Points on a hilly landscape, in no order, each with its height.
From any point a ball rolls to the lowest of the 2 points nearest to it. It stops when none of these is lower. Distance is the straight distance between rows; heights are no part of it.
z950: [124 127 144 146 161  84  87  73  83 100 149 137 148 123 145 137 134  99
 146 153  98 175 133 137 152 126]  h=58.4
z797: [ 80  96  69 114  94 136 135 155 172 148 133  61 125 121 133 124 137 130
 115  99 112  80  93 117 105 138]  h=51.5
z570: [114 146 132 122  90 161 127 184 109 120 108 101 122  84 129  88 147 185
 189 140 142 154 161 140  61 119]  h=5.7
z269: [184  86 165 103 157 119 121  98  95  88 164 150 117 154 102 148  94 126
  73 154 103 108 109 173 168 154]  h=21.8
z742: [108 112 161 125 173 160 142 132 106 112 119 131  97 129  40 133 148 127
 142 127  94 113 134  94 180  97]  h=64.2
z368: [138 170  89 109  67 149 119 174  94 138 109 113 138  93 162 110 142 183
 178 156 154 151 182 135  82 124]  h=10.6
z708: [127 218 168 125 117 143 113 120 148 151  94 200 158 128 159 175 174 137
 131  98 163 159 133 107  90  96]  h=49.6
z109: [101 107 117 127  77 108 111 169 112 121  95  52 137 122 134 114  98 139
 105 136 141 123  92 146  91 104]  h=56.2
z36: [122 116 125 145 150 111 108 140 135 115  94  92 110 150  47 157 107  78
 107 117  61 113 130 114 179 101]  h=19.1
z564: [197 126 116  68 127 116 168 132 120  98 123 152 116 137 114 143 119 148
  60 145 140  66 161 183 110 131]  h=10.9
z239: [114 147 121 159 112  88  97 153 143 106  81  72 112 140  75 138  89  73
  90 106  58 112 136 111 146  95]  h=12.2
z596: [141  81  85 163 140 112 150 105 167 169 177 106  81 150 174 122 106  62
 153 116 136 142 125 124 136 141]  h=41.5
z15: [144 141  62  98 116 152 146 141 127 141 154 135 112  99 118  94 135 175
 200 148 147 120 188 114 148 150]  h=12.0
z456: [103 179 188 156 140 114 128 153  80 105  67 138 136 131 104  99 143 132
 146 103 145 158 104 119  98 111]  h=16.4
z633: [103  75 131 136 114 158 117 170 111 118 148  69 145 104  92  94 126 163
 186 155  83 131 111 129 135 151]  h=53.3
z728: [176 146 153 122 137  75 144  69 134 112 131 138 128 135 152 146 168 111
  38 142 121  99 145 163  87 122]  h=61.4
z822: [180 122  93  91  74 123 138 111 159 162 165 119 124 117 166 156 124 130
  93 163 148  92 203 158  94 109]  h=30.5
z505: [119 121  71 107  76 147 119 162 134 130 174  91 162 107 170 113 146 163
 162 166 136 117 165 119 130 156]  h=60.6
z860: [141 153 108 112 125 163 143 122 135 138 136 107 109 107 126 106 150 170
 199 146 156 149 192 113 106 121]  h=9.6
z232: [147  80 125 165 207 124 184 107 195 126 136 178  71 123 115 136 127  94
 105 107 125 108 133 141 175 131]  h=12.1
z47: [ 99 125 125 172 130  90  82 137 166 124 131  45  88 119 100 135 104  70
 126 108  92 135 135 135 126  82]  h=24.4
z745: [126 187 177  92 127 187  99 109 173 175 118 178 186 137 150 159 131 149
  99  99 150 143 101 130 117 122]  h=47.2
z286: [ 89 145 112 162 163 104 151 119 111  96 123 133 102  92 102 132 190  85
 165 122 108 100 157  83 112  62]  h=53.7
z762: [137  81  59 137 145 121 131 162 125 148 171  82 119 134 138 106  93  96
 168 132 110 128 123 137 162 158]  h=43.5
z135: [119 154 162 141 131 123 119 138 108 119  83 111 130 125 142 103 119 146
 141 137 157 175 108 135 104 114]  h=6.7
z331: [ 89 132 184 144 140  99  84 112 134 126 103 113 153 151 120 132  95 100
  62 127 109 131  73 133 144  92]  h=40.6
z295: [112 146 194 153 110 145 114  92 136 122 132 115 129  97 135 149 185 148
 171 155 137 209 160  97  95  96]  h=31.4
z41: [ 97 133 127 127  74 138 119 179 111 116  93  82 171 109 145  96 128 166
 123 150 139 139  84 136  93 133]  h=57.6
z346: [131 118  87 148 118 106 103 187 152 144 109  38 120 142  76 118  70  77
 132 100  86 118 132 126 152 132]  h=45.8
z27: [142  98  93 131 129 150 181 103 189 158 176 144  93 122 146 112 134 130
 153 152 157 137 155 116 155 137]  h=43.6
z341: [138 150 140 150 117  80 110  50  97 107 118 178 169 100 160 151 181 103
 135 139 139 142 146 124  87  97]  h=17.2
z103: [139 145 124 133  97 138  83 138  94 134 130 131 172 116 158 104  96 185
 161 145 149 188 109 152 122 171]  h=21.0
z172: [136 115 145  95  93 191  86  98 107 124 191 167 140 111 183 165 107 168
 119 171 107 149 131 133 144 170]  h=48.7
z686: [113 176 172 137 110 117 125  93 142 126 100 161 162 134 175 166 171 125
 113 124 157 162 127 102  80  96]  h=51.0
z834: [ 91 131  94 127  98 177 172 175 173 155 146 115 140 105 127  89 184 163
 153 137 125  86 145  92 112 139]  h=25.9
z161: [137  97 114 147 182 132 173 129 187 161 109 148  65 134  95 143 115  63
  99  83 104  93 117 122 174 133]  h=17.0
z760: [115 110 174 114 150 125 106  70 134 109 164 123 118 142 141 162 126 113
 104 162 105 163 110 127 141 111]  h=31.8
z17: [ 67 149 180 190 137 102 104 103 107 106  92 119 143 103 124 129 152  94
 118 130 119 147 102 109 109  75]  h=42.1
z476: [166  87  85  69 113 127 170 148 125 103 111 123 120 140 111 156 110 145
  67 126 123  39 129 159 120 147]  h=13.9
z107: [184 177 144  91 122 119 126 102 114 126 123 199 103 120 159 168 170 148
 105 155 146 124 223 150 104 111]  h=29.0
z306: [123 129  86  99  86  96 128 144 123 130  87  70 107 137 148 140 101 126
  80 122 139  99 102 149  92  94]  h=54.9
z19: [168 120 151 107 129  83 133  48 152 118 169 118 122 138 163 168 152 107
  66 159 126 124 175 147  90 112]  h=62.1
z556: [107  98  83  97 106 155 141 133 160 135 158  87 127 106 146 135 128 146
 127 141 126  95 123 118 121 123]  h=50.3
z247: [113 127 182 146 129 128 113 147 106 131  60 119 150 190  68 127  97 110
  90 124 123 103  86 118 153  86]  h=33.4
z778: [109 138 186 136 135 166  90 121 111 106 112 127 132  99 104 106 143 189
 179 144 112 219 127 129 105 141]  h=22.4
z779: [111 112 123 153 148 142 137 179 130 127 110  70 104 136  62  93 108 109
 165 115  88 122 136 122 148 108]  h=50.4
z761: [147 181  89  86  77 148 128 183  81 123 102 138 101 118 131 116 139 168
 167 148 145 117 164 116  92 134]  h=13.7
z85: [125 189 148 128 108 167  98 158 140 152  95 154 181 126 146 120 112 171
 142 101 170 171  97 139 108 142]  h=16.6
z746: [111 117 194 148 131 143  85  73 101 109 188 118 123 164 181 154 100 106
 105 154 102 183  89 120 128 120]  h=34.0
z188: [130 155 143 138 138  76 128 140  34  87  72 176 126 176  85 130 136 107
 131 123 119 108 129 115 141 108]  h=44.1
z702: [129  89 154 126 161 117 103  83 163 127 188 101  79 137 131 175 109  62
  73 113  51 101 114 128 153 116]  h=27.3
z918: [164  85 109  91 113 136 142 114 192 112 187 122 113 107 159 162 121 142
  65 136 131  57 141 176 109 152]  h=19.6
z927: [149 194 157  76 116 166 121 138 110 144  92 192 132 128 138 155 137 166
 112 131 145 140 127 121 123 123]  h=49.3
z680: [136  53  68 149 138 147 160 166 142 151 126 121 131 156  90 130 111  99
 133 112 102  80 107 123 188 183]  h=27.2
z736: [129 215 164 114 127 153 117 152 110 132  87 220 140 155 101 134 152 169
 152  76 147 156 111  98 100 149]  h=27.0
z585: [128 149 103 118  77 144  76 164 106 135 119 136 206 120 164 118 130 182
 136 159 140 146 112 135 123 175]  h=23.4
z831: [ 89 129 206 171 126 118  75  90 120 118 158 106 137 134 165 135 108 104
 130 145 122 202  96 119 125 113]  h=36.0
z305: [175  69 122 145 183 134 180 115 192 110 164 191  93 119 132 144  93 140
 118 116 139  99 119 158 170 161]  h=8.1
z900: [105 165 202 173 122 153  99 105 141 119 114 144 151  99 135 136 175 169
 169 120 136 230 128 124  99 126]  h=27.7
z462: [130  77 101 151 157 141 143 139 193 177  65 156  65 124 118 138 107  74
  82  87 109  85  90 121 158 162]  h=22.0
z87: [121 144 142 160 170  84 100 107  64  96 100 154 150 122 101 133 137 118
 144 138  99 156 134 123 151 111]  h=56.9
z992: [134 147  91 173 142 111 124 192 167 142  87  71  94 145  70 106  86  56
 152  79  84 115 144 107 144 122]  h=47.0
z342: [130 105  85 155 152 129 107 166 166 159 151  65 106 137 109 110  83  59
 148 102  86 133 115 123 158 149]  h=44.5
z524: [129  79  65 148 123 149 189 162 164 125 132 189 132 123 120 116 134 153
 132 122 149  91 121 117 191 193]  h=61.7
z483: [ 81 172 189 169 134 115 123 141 119 121 105 113 179 110 120 118 104  88
 130  53 189 153 103 154 118 133]  h=26.3
z637: [123  65  79 167 136 153 163 139 172 155 184 149  97 126 160 118 110 111
 133 129 119 112  88 127 171 190]  h=29.9
z37: [147  55 109 119 146 161 134 135 123 129 140 127 122 152  69 149 100 114
 136 127 103  78 119 142 197 157]  h=25.5
z501: [120 199 142 151 146 101 106 112 119 114 105 170 185 117 150 135 139 127
 166  69 173 181 126 126 112 140]  h=50.2
z108: [106 107 126 183 156 158 164 151 174 181 144  88  93 113 106  59 144 121
 178 130  94 142 112 121 118 111]  h=42.2
z925: [136 187 131 126 141  89 130  83  90 104 102 204 169 118 167 152 167 108
 133 111 146 127 128 117  85 114]  h=22.8
z609: [133  94  77 149 146 124 113 143 191 190  94 113  84 131 131 120  83  57
  99  81 102  88 104 121 156 169]  h=25.7
z54: [149 102  84  83  94 127 125 141  82 107 123 143 168 137 119 134 120 185
 125 156 126  91 144 135 164 175]  h=17.4
z957: [143  95 148  82 139 166 101  99 104 107 180 162 123 119 128 147 106 180
 138 165 103 136 122 126 168 166]  h=48.3
z486: [ 97 125 148 193 162 107 119 114 125 118 154  84 117  98  98 108 169  97
 194 133 108 159 166 116 131  92]  h=47.6
z843: [121 111  80 165 122 122 157 175 151 154 126  44 103 122 126  72 116 118
 171 116 132 125 135 140  94 114]  h=15.4
z381: [123 127  91  95 108 171 132 168 108 127 137 145 138 105 102  96 153 197
 179 140 130  93 174 113 146 164]  h=13.8
z816: [182 123 137  65 128 130 152 118  88 107  97 192 124 144 102 142 112 183
  84 145 137  76 145 149 140 137]  h=8.6
z932: [134 183 130 128 154 107  80  90 113 127 108 200 163 126 131 128 150 158
 163  92 148 196 137 119 126 159]  h=48.5
z284: [121 204 169 127 122 150 124 159 120 124  83 171 170 139 108 119 127 162
 170  57 173 161 104 122  97 137]  h=22.1
z555: [144  89  48 124 149 131 173 140 166 165 131 109  93 135 131 127 110  93
 121 107 134  99 119 139 141 152]  h=39.0
z145: [161  81 113  86 114 121 145 122 161 112 141 105 106 135 135 169 108 131
  43 126 109  61  99 178 118 144]  h=17.3
z220: [ 84 130 162 204 133 102 105 124  95  90 108 107 137  79 112 117 163  94
 158 145 107 160 146 116 113  79]  h=45.5
z386: [ 96 126 145 178 180 137 156 131 163 134 149  95  94 110  92  75 170 109
 187 115 100 146 153 103 129  91]  h=45.4
z575: [139  68  80 137 151 159 202 138 175 143 114 178  88 117 119 114 129 144
 118 123 141  84 105 121 162 155]  h=62.3
z411: [143 119 138  82 153 145  96  88  86 109 137 168 111 129  88 129 113 190
 158 149 117 163 151 125 174 162]  h=47.8
z954: [182  82 113 110 187 122 167 109 172 101 189 139  90 129 129 135  93 123
 101 110 131  82 145 169 152 158]  h=5.6
z256: [148 189 135 108 109 166  82 143 160 181 150 157 193 131 174 150  94 145
 149  91 176 166 107 154 117 149]  h=12.9
z836: [151 101 135 113 129 149 155  79 165 141 205 130 100 121 157 141 127 128
 150 150 146 146 188 123 146 127]  h=44.2
z114: [ 92 159 175 170 124  92  97 142 120 115  62 110 149 151  68 123  99  88
  65 115  99 114  98 114 147  88]  h=37.0
z412: [177 115  91  90 125  92 118 107 101 112 163 104 117 145 164 128  97 131
 133 158 123 149 141 170 139 142]  h=59.7
z636: [124  97 123 115 157 176 182 111 188 134 155 170  88 101 108 120 138 160
 138 128 141  95 127 103 172 132]  h=62.9
z148: [110 190 136 139 124  55 135 147  74  95  77 159 137 149 140 115 129  88
 119 107 153 109 105 126  94  94]  h=66.9
z481: [124 137 133  67 133 119 171 128 119 104 112 148  71 137 109 162 144 121
  83 112 117  75 123 117 111  87]  h=27.6
z83: [108 128  98 176 140 104 129 152 171 142 134  46  78 125 124  86 115  80
 160 101 114 139 150 126 118 101]  h=20.3
z696: [118 154 156 186 146  73  95 127  84 103  78 148 178 139  69 113 103  91
 136 126 111 139 123 131 164 113]  h=55.1
z676: [149 121  99  99  95 130 163 110 176 155 165 102  99 129 163 142 127 116
 122 139 164 112 190 110  96 103]  h=31.5
z706: [123 129 163 146 121 104 119  75 137 110 144 107 137 108 145 165 177 116
 173 147 147 180 190  79 101  94]  h=33.8
z255: [158 150 171 139 138  83 103  43 133 124 152 169 192 128 174 151 167  94
  98 133 139 145 127 128  90 130]  h=10.3
z846: [131 172 147  87 126 124 134 120  99 106 110 152 105 135 127 140 148 149
 118 142 132 129 144 113 116 100]  h=50.5
z907: [180 143 144  89 106 135 138 120 153 149 152 157 101 114 167 170 141 139
  92 155 153 107 225 158 100 105]  h=29.7
z552: [129  88 118  94  91 166 119 122 123 107 215 134 145 113 177 156 114 151
 121 157  91 104 136 130 159 171]  h=49.1
z46: [ 96  80 105 185 126 166 143 127 192 182 165  92  90 128 139  90 145 113
 149 133  98 133  80 108 126 143]  h=38.7
z328: [130 171 140 171 150  54  99 106  89 116 107 152 186 119 159 116 124 100
 148 104 172 174 128 154 122 130]  h=52.0
z522: [ 83 133 197 185 122 110  94  89 124 113 119 110 154 109 144 132 153 110
 136 132 146 205 115 115  93 103]  h=38.6
z139: [140  98 138  70 109 162 136 104 163 116 169 136 113 102 146 165 124 149
  74 159 116  75 132 141 128 124]  h=21.1
z251: [107 144 171 152 112 131 148 165 104 106  98  72 109  96 128  83 127 156
 184 128 136 178 165 154  69 100]  h=8.3
z126: [132 124  82 131 125 145 179 201 102 136 107 103 108 141  84  69 132 144
 190 112 122  87 128 115 109 127]  h=37.4
z22: [104 142 115 108  64 177  81 159 121 150 134 142 156  89 167 157 164 167
 129 174 130 124 168 127 127 133]  h=27.1
z193: [155  92 137 133 130  78 150  60 167 132 187  97 108 136 150 171 148  79
  98 128 135 109 188 119 102 109]  h=62.7
z977: [153  95  77 125 167  93 156 114 166 147 165 100  85 141 148 137 111  77
 122 110 134 114 145 152 134 138]  h=40.2
z663: [170 167 166 106 121 106 107  75 148 149 140 152 174 150 189 142 135 118
  71 144 154 145 126 150  92 121]  h=4.3
z878: [124  79  83 147 128 143 132 123 146 148 214  86  96 138 172 117  97  91
 168 132 115 141 107 123 149 154]  h=42.7
z311: [103 117  89 108 105 128 149 161 127 132 109  60  92 122 121 121 114 126
 120 105 124  84 111 116  89  96]  h=53.4
z945: [160 180 141 100 143  97 139  79  96  95 112 209 134 118 147 153 176 131
 103 136 127 116 175 139 102 116]  h=27.4
z185: [136 166 120 133 140  47 142 103  74  96  97 154 139 131 150 133 142  85
  97 130 124 115 122 138  95  90]  h=65.9
z956: [109 149 197 105 164 130 111  91 136 142 112 147 168 151 132 143 118 124
  68 120 139 131  65 125 137 110]  h=43.1
z646: [113 129 113 125 138 163 162 122 155 143 149 103  92 110 113  89 158 150
 180 136 137 133 145 106 127 112]  h=13.6
z242: [150 138 123 128 113 138  78 144  73 131  84 152 166 140  94  87 104 192
 179 127 146 189 125 143 122 170]  h=17.6
z174: [139 141 125  99 131 110 148 157  64 103  83 135  98 179  77 136 119 132
 128 126 128  97 118 114 131  98]  h=42.3
z880: [ 99 208 168 133  86 114 129 155 114 125  86 134 125 128 167 125 146 131
 134 119 184 163 125 130  52  96]  h=20.4
z298: [141 176 137 118 130  85 130 154  69 112  78 140 145 171 135 102 103 130
 118 117 167 139 112 132 108  99]  h=67.7
z671: [120 105  64 136 111 122 178 169 168 123 155 152 152 146 147 110 164 160
 127 118 139  99 141  99 189 216]  h=61.3
z406: [119 107 147  94 170 184 170 121 135 118 137 147  89 112  74 137 147 164
 140 132 122 108 139  98 171 109]  h=63.5
z825: [153 146 144 108 153 122  67  80  88 118 131 193 138 146 117 121 118 174
 161 124 126 206 141 126 144 175]  h=47.1
z755: [158 127  79 131 151 127 199  99 162 139 145 162  74 133 144 115 149 125
 155 120 162 131 173 120 146 116]  h=42.8
z961: [119 139 104 138 153  65 134  92  98  92 121 113 122 122 146 158 159  76
 122 131 104 120 160 122 113  77]  h=64.5
z687: [107 113  57 158  88 153 177 138 193 179 137 108 108 121 167  99 159 128
 144 132 154 104 137  94 100 130]  h=14.8
z958: [108 158 143 161 142  97 119 137  45  92  77 186 152 123  94 130 147  88
 139 121 106 106  97 102 111  91]  h=46.8
z291: [107  64  69 184 120 142 166 150 161 144 131 144 102 121 154 103 155 122
 138 143 105 140  85 112 171 205]  h=32.7
z271: [110  85  98 113  89 175 143 121 171 131 201 117 138 103 165 144 132 153
 124 152 118 102 140 115 144 160]  h=49.5
z302: [143  93 136 110 146 122 110 108 123 115 192  96 101 146 141 160  81  94
  87 142  82 113 100 157 157 129]  h=24.5
z695: [121 113 136  82 126 140 163  97 163 120 130 109  88 113 130 168 136 135
  66 126 123  81 133 130 113  88]  h=23.7
z57: [112  88 165 110 162 132 128  73 167 109 180 118  79 122 117 172 128 107
  84 131  89 115 120 130 151 103]  h=29.4
z384: [ 90 123 133 157 106 121 141 159 141 122 121  41  96 109 123  86 130 128
 167 119 138 150 154 144  70  87]  h=15.6
z187: [112 159 121 120  70 171  54 160 129 168 131 163 194 102 179 144 156 179
 135 147 136 162 135 143 134 160]  h=25.6
z566: [189 128 144  88 114 139  94 109 103 137 166 196 162 129 154 139 101 173
  81 172 125 114 117 176 137 193]  h=20.1
z823: [187 138 165  95 140 111 129  84 140 102 156 148 124 136 145 139 140 133
  23 148 136 101 122 184 108 151]  h=60.7
z979: [153 119 129 113 162  85 106  93  82 104 160 119 116 137 132 128 104 128
 149 150 111 164 144 153 160 132]  h=59.2
z632: [ 76 174 193 195 138 114 121 146  90 101  73 169 161  96  97 107 153  90
 140  86 139 128  97 115 103 109]  h=25.4
z841: [112 150 132 114 150 120 164 111 106  95 132 123  86 117 123 135 172 122
 155 131 126 127 174 101 115  87]  h=51.7
z579: [ 87 104 161 127 118 151 107  95 147 125 158  65 114 113 137 142 130 128
 133 150 127 153 112 114 109  85]  h=21.6
z772: [109 163 158 187 156  71  92 130  97 106 106 145 200 129 122 108  97  86
 145  89 153 154 105 152 153 131]  h=53.5
z375: [140 148 128 108 124 136 110 132  77 120  95 128 129 130 103 110 120 178
 155 149 141 161 126 126 130 136]  h=13.5
z237: [124 135 174 125 149 145  96 135 115 145 105 133 186 157 110 111  90 148
 138 109 163 152  63 129 155 141]  h=13.2
z159: [140 128  81  91 131 141 192 165 120 137 127 130  72 140 108 122 124 122
 141 112 136  72 130 104 117 114]  h=33.3
z597: [128 119 104  83 142 127 195 156 145 121 116 139  45 151 105 154 117  99
  99  86 130  52 128 106 114 104]  h=31.0
z639: [135 121  99 176 155 151 151 197 161 165  87  97  95 153  55  84 105  80
 163 103  90 117 128 108 152 140]  h=48.6
z263: [ 86  80  73 165 125 153 150 164 172 160 155  94 119 122 125  93 153 117
 148 116 104 113  82 108 153 175]  h=35.9
z455: [ 96  97 144 147 120 141 122 138 159 141 160  50 105 106 130 100 131 123
 167 141 130 153 122 121  98  96]  h=20.6
z844: [ 99  86 148 108 124 158 109 136 105 132 101  97 133 137  76 131 108 143
  96 151 104 119  76 121 150 108]  h=27.5
z397: [159 124 106  70  89 131 109 130 100 134 123 158 176 132 159 134 106 174
  85 168 129 103 120 149 143 166]  h=18.9
z697: [ 79 174 176 173 168 115 112 131 111 114 100 159 199  97 118 134 130  83
 147  54 163 119  99 129 122 111]  h=30.8
z422: [100 125  79 138  97 182 183 168 176 149 150 172 131  99 136 107 175 175
 140 138 139  83 160  99 161 154]  h=23.6
z312: [106 113  57 159  94 161 201 163 184 150 123 156  92 114 150  88 186 154
 136 140 135 104 119  99 126 162]  h=19.9
z565: [183 138 148  80 143 126 124 101  92 137  94 206 162 169 111 134 115 176
  99 129 140 113 132 147 150 162]  h=6.3
z829: [126 119  43 118 118 142 185 180 125 144 128 115 119 127 109  96 143 144
 156 114 143  89 126 108 131 145]  h=35.3
z645: [133 125 119 128 116 106 158  90 164 142 163  94 115 127 144 152 154 107
 154 142 161 157 201  79  98  92]  h=33.1
z521: [166  61 125  92 134 124 127 124 107 107 180 118 123 142 129 153  84 138
  85 145  98  98 106 173 157 162]  h=23.0
z891: [139 104  56  95  96 142 152 161  85 115 115 136 144 137  97 114 134 190
 169 130 141  79 174 118 159 172]  h=15.5
z547: [143 213 148  97 120 175 100 151 157 178 104 200 159 137 146 158 148 162
 122  83 148 149 132 136 112 117]  h=48.4
z561: [196 111 179  78 151 136 118  92 107 109 153 182 131 137 120 142 101 169
  71 157 122 102 117 170 155 171]  h=20.8
z5: [138 194 127  93  80 133 124 181  97 121  82 147 120 130 160 115 134 152
 139 145 166 151 129 127  76 116]  h=16.7
z95: [116 121  54 116  96 128 153 165 143 117 179 119 164 121 166 119 137 155
 142 143 140  98 169 118 168 188]  h=60.9
z727: [156 142 161  90 158 135  99 106  97 144 110 183 181 166 108 119  93 155
 115 116 149 149  85 134 162 155]  h=9.4
z369: [ 81 151 139 187 106  64  86 130 148 104  96  74 110 111 118 136 101  74
  88 119  88 129 138 131 125  79]  h=19.7
z344: [108 144 137 105  70 138 118 132 144 133 107  75 123 125 164 142 121 146
 117 157 162 152 134 126  74  85]  h=30.9
z25: [132 116  86  95  93 120  99 134 105 116 152  94 146 124 162 129 115 157
 143 163 145 150 129 143 123 142]  h=60.1
z875: [110 131 133 139 156 109 127 140 103 108 113  78 101 133  82 111 127 112
 138 120 111 133 138 123 132  87]  h=51.9
z759: [132 102 113 156 147  67 135  74 139 110 166  98 118 121 142 156 157  67
 133 127 123 130 177 111 114  87]  h=63.4
z794: [161 103 167 112 114 133 120  63 126 136 207 121 117 138 174 173 123 118
 136 172 129 168 174 110 123 135]  h=44.9
z625: [125 112  53 154 108 124 164 147 176 170 125  75  93 130 163  88 133 103
 156 100 147 126 132 113  81 116]  h=9.3
z279: [158 157 160 132 139 117  65  66 110 127 165 194 154 144 167 145 115 148
 153 127 127 216 138 128 137 173]  h=46.3
z26: [123  63  76 182 139 150 139 172 160 168  95 121 116 141 109 101 128  79
 124 125 100 101  80 115 181 201]  h=29.3
z940: [127  79 100 130 132 141 108 164  86 115 169  84 148 142 100  93 107 159
 196 146 107 131 125 125 167 176]  h=54.1
z391: [182  96 125 110 165  94 146  87 135 105 199 114  92 136 147 152 113 100
  90 130 110 110 159 176 129 148]  h=8.2
z130: [ 93 126 190 163 117 148 100 160 110 135 101  95 181 124 115  95  82 137
 117 119 160 157  43 147 127 141]  h=18.1
z551: [174 132 162  95 148 100 131  87 114 123 120 148 158 161 122 131 116 140
  43 135 133  90  95 175 123 134]  h=60.2
z792: [157 133 169 114 126 118  88  69  99 123 179 146 137 143 178 160 114 127
 134 156 128 189 147 141 129 150]  h=45.7
z417: [ 78 182 197 172 109 109 140 142 115 113  82 117 145 117 147 111 129 102
 121  86 193 163 109 141  74 116]  h=24.6
z418: [120 121 162 130 149 144  89 142  82 113 112 108 118 127  89  96 128 177
 181 144 118 187 122 134 140 139]  h=17.7
z605: [143 187 157 107 152 115 124 112  80 119  88 221 158 146 108 143 155 160
 128 110 143 146 123 110 123 134]  h=31.1
z890: [150 177 117  91 101 154  83 146 127 180 124 176 206 127 167 140 113 152
 114 125 160 125 119 160 117 156]  h=10.4
z63: [143  73 115 131 133 146 118 153 124 127 111  87 116 168  50 151  86  95
 132 128  77  99 111 125 189 126]  h=23.5
z283: [101 105 187 151 129 153  83 152 107 126 102  89 149 142  89 108  88 139
 115 147 106 156  61 129 149 111]  h=23.1
z603: [101 142 118 114  43 158  95 156 141 148 114  96 160  97 179 137 145 164
 107 172 147 135 135 118  84 114]  h=28.8
z688: [128  61  86 165 152 141 134 134 175 169 154 137  84 133 157 134  92  69
 103 102 102  94  86 131 156 187]  h=28.1
z210: [134 124 118 106  97 143 157 195  73 110  89  92 105 159  80 111 127 142
 154 120 123  99 114 117  96 105]  h=40.1
z581: [143 127  89 120 177 101 174 114 137 122 143 123  76 135 128 131 137  95
 135  97 132 115 171 129 148 107]  h=41.4
z657: [122 126 141  99  91 140 106 106 142 146 131 106 139 128 170 145 114 138
  96 167 140 154 108 132 110 112]  h=32.8
z672: [106 112 139 104 138 152 146  98 166 136 153  95  84 119 121 146 150 128
 135 138 134 134 145 104 131  86]  h=17.9
z43: [149 137 150 128 180  74  93  86  71 120 101 190 176 152 114 120 128 125
 128 115 121 150 115 139 162 144]  h=58.5
z586: [100 136 129 144 158 106 127 124  90  94 109 133 107 118  81 150 151  90
 129 128  90 103 146 105 149  73]  h=52.9
z520: [104  75 123 168 137 160 132 189 147 142 137  62 134 122  81  88 115 127
 169 116  78 115  99 128 135 126]  h=51.8
z92: [156 153 157 114 168  71 131  87  87 122 115 170 170 151 132 130 138 122
  82 126 128 112 116 147 140 137]  h=59.4
z421: [112  88  41 138 120 138 183 172 156 151 117 118 114 129 129 119 141 113
 116  95 131  72 103 115 137 159]  h=37.3
z877: [135 113 151 109 130 134 120 125  91 129  87 134 152 171  90 131 108 135
  95 138 133 112  79 133 156 106]  h=30.3
z58: [ 93 147 187 166 122 102 107 151 114 131  89  90 164 134 113  87  78 104
 104  97 166 153  89 148 126 117]  h=22.5
z595: [ 91 154 154 194 130 107 119 148  79  80  83 149 134 102  74 127 146  79
 127 129  86 110 122  97 119  68]  h=50.1
z503: [164 159 138  86  98 145  93 120 142 174 127 170 165 131 189 145 131 143
  88 159 149 137 135 160 103 126]  h=7.9
z491: [ 90 118 111 112  97 164 130 161 118 123 119  82 148 109 118 109 145 165
 139 144 122 113 116 116 107 125]  h=58.9
z824: [105 176 189 113 157 152 110  81 163 142 118 177 177 131 142 161 157 134
 111 100 145 166  81 107 125 112]  h=45.6

Where does a ball stop that starts at each point below?
z645 | z663
z17 | z860
z386 | z954
z159 | z565
z524 | z829
z556 | z829

Call two points neighbours if one is among the 2 nearest of the other. Go from one point of each pair to the other, from neighbour to neighbour, staying as low as possible. Name the highest point that can't be avoided.
z130 and z375 | z697
z570 and z565 | z483
z860 and z570 | z579
z625 and z239 | z47
